Each row is a point on a landscape with many valleys, with its height.
From any point a ball takes the steepest step (drop divided by distance) to one of its 5 nearest points. It stops when none of these is lower. Distance is the straight distance between rows; heights are no part of it.
K49: [211 133  94 145 114 122 103 126 158]  height 403
K267: [115  87 150  81 143  83 112 115 100]  height 586
K209: [103  73 151  89 149 107 110 126 101]  height 534
K334: [ 98 124 156  86 126 148 155 173 120]  height 214
K197: [187 145  98 149 123 162  99 147 158]  height 331
K583: [118 160 118 126 110 106 168  92 118]  height 319
K452: [ 91  94 179  91 151 149 122 188 120]  height 248
K148: [109 115 152  84 128 136 151 164 106]  height 354
K692: [102 131 163  98 127 156 149 182 118]  height 192
K709: [100 142 151 100 115 150 171 166 112]  height 229
K831: [ 90 155 152 120 117 159 169 159 119]  height 223
K640: [164 148 108 157 132 162  96 119 148]  height 259
K961: [107 131 149  93 121 141 159 168 112]  height 267
K867: [157 149 102 163 138 136  98  90 144]  height 161
K362: [140 123 151  79 116  76 146 114 105]  height 760
K658: [ 89  66 146  99 158  87 107  99 106]  height 581
K963: [204 143  82 149 104 146 120 167 160]  height 458
K51: [110 156 115 128 115 124 162 105 124]  height 531
K436: [114  85 153  77 141 112 117 137 100]  height 536
K72: [198 145  80 162  95 153 141 178 162]  height 660
K538: [118 159 111 150 115 111 151  82 127]  height 300
K568: [ 82  81 179 109 158 148 101 186 128]  height 382
K480: [ 96 138 158 108 122 156 162 172 117]  height 201
K767: [ 86 140 170 113 111 163 159 186 121]  height 207
K230: [102 160 116 144 120 153 145 106 122]  height 858
K636: [124 140 131  88 112  90 162 120 106]  height 747
K580: [107 162 112 144 112 136 156  97 124]  height 540
K882: [ 89  76 158  97 166 138 106 156 110]  height 550
K942: [136 159 121 166 139 185 102 125 148]  height 453
K834: [ 97 154 131 119 115 143 171 138 112]  height 614
K152: [ 69  80 188 126 158 148  96 188 135]  height 541
K106: [104 109 157  85 137 138 136 174 114]  height 276
K482: [ 64  60 136 111 162  96 113 109 114]  height 606
K521: [123 156 107 159 131 143 119  83 132]  height 296
K824: [116 159 109 142 117 121 147  80 123]  height 342
K991: [121 112 144  75 122 111 146 144 105]  height 763
K923: [ 94 112 177  96 139 153 137 199 120]  height 215
K315: [ 85 152 154 128 116 164 163 165 124]  height 224
K535: [115 151 128  99 106 102 169 125 112]  height 669
K414: [129 102 152  75 128  82 124 122  96]  height 624
K211: [121  80 150  81 140  90 115 121  98]  height 571
K842: [ 52  75 185 132 164 145  89 181 141]  height 724
K765: [116 134 137  86 115 126 163 141 103]  height 861
K506: [197 142  98 149 117 145  97 127 154]  height 268
K367: [141 157 107 164 117 100 134  67 135]  height 355
K527: [110  89 158  85 148 131 120 168 109]  height 373
K3: [150 151 107 172 123  91 124  65 142]  height 437
K291: [175 156 107 155 132 176  87 139 152]  height 383
K7: [ 87  63 149  99 156 104 105 119 102]  height 562
K198: [175 142  99 156 125 138  93 106 149]  height 227
K17: [114 129 141  89 121 131 161 154 109]  height 563
K551: [123 161 106 154 127 150 124  91 133]  height 374
K69: [152 150  99 159 132 153 100 103 145]  height 216
K84: [ 84  74 168 109 159 139 102 171 120]  height 484
K317: [101 161 126 164 135 180 121 115 127]  height 723
K490: [113 164 118 160 133 174 127 110 132]  height 722
K40: [128 149 131  99 105  85 169 109 110]  height 622
K813: [113 142 134  95 109 117 170 132 108]  height 870
K805: [ 74  73 165 107 165 136 100 160 121]  height 520
K900: [103 147 137  98 116 130 168 140 115]  height 938
K980: [ 93  69 154  94 160 124 105 144 109]  height 539
K784: [196 151  89 155 106 168 123 180 162]  height 699
K917: [115 107 151  76 132 130 141 159 102]  height 522
K210: [118 157 121 116 109  99 168 105 110]  height 448
K193: [146 152 112 165 118  85 129  59 135]  height 411
K196: [ 97 158 133 123 117 148 172 144 113]  height 461
K806: [222 133  90 156  96 104 123 137 156]  height 657
K146: [124 162 117 137 105  91 165  81 126]  height 165
K201: [169 145  97 157 131 143  98 100 142]  height 199
K649: [ 85 159 134 138 117 158 166 130 122]  height 661
K492: [205 134  91 156 108 136 116 147 161]  height 362
K120: [ 43  67 150 125 176 124 107 142 131]  height 716
K760: [154 156 109 155 139 172  93 123 147]  height 141
K505: [209 130 103 161 118  96  95 100 150]  height 831
K104: [101 160 125 120 116 138 166 118 117]  height 884
K802: [100  70 153  95 156 111 108 136 107]  height 528
K953: [221 130  96 158 102  93 120 128 156]  height 605
K821: [ 51  62 164 126 170 141 102 167 134]  height 717
K748: [138 155 101 160 127 133 117  77 137]  height 235
K541: [218 133  84 158  93 109 131 147 160]  height 608
K645: [160 144 108 165 122 112 104  82 142]  height 323
K486: [208 132  98 158 112 112 102 122 153]  height 569
K346: [103  80 154  84 147 118 113 149 107]  height 469
K127: [ 63  61 147 110 171 117 110 134 117]  height 658
K258: [179 146 100 155 133 148  93 120 150]  height 230
K251: [112 159 115 132 109 110 167  96 117]  height 343
K364: [215 136  77 158  92 125 130 154 162]  height 547
K946: [134 156 103 155 121 118 126  72 136]  height 281
K366: [173 138 105 174 123  95 106  71 148]  height 530
K444: [136 158 110 163 132 171 102 110 143]  height 450
K79: [ 45  58 127 115 167  82 125 107 125]  height 667
K891: [226 121 110 169 106  79 112 123 155]  height 686
K380: [164 140 111 170 125  86 111  67 142]  height 488
K353: [ 88 161 139 155 125 178 147 129 124]  height 748
K502: [183 138 114 177 129  79 109  69 147]  height 583
K776: [213 133 105 168 121  83 104  99 155]  height 802
K956: [114 158 108 156 131 164 126  96 130]  height 234

For each start below, name every point that the ball comes to, in order.
K51 | K251 > K146
K649 | K831 > K480 > K692
K362 | K414 > K436 > K346 > K527 > K106 > K692
K813 | K535 > K210 > K583 > K146

Where does a ball stop that starts at each point below?
K821 | K692
K353 | K692
K580 | K146
K842 | K692
K505 | K867

Call two points neighbours if one is among the 5 nearest of the other. Go from one point of each pair to the other, from neighbour to neighbour, staying as low as possible. Name the highest point that can't be avoided.
K146 / K956 | K538
K956 / K760 | K521
K867 / K760 | K69
K692 / K146 | K353
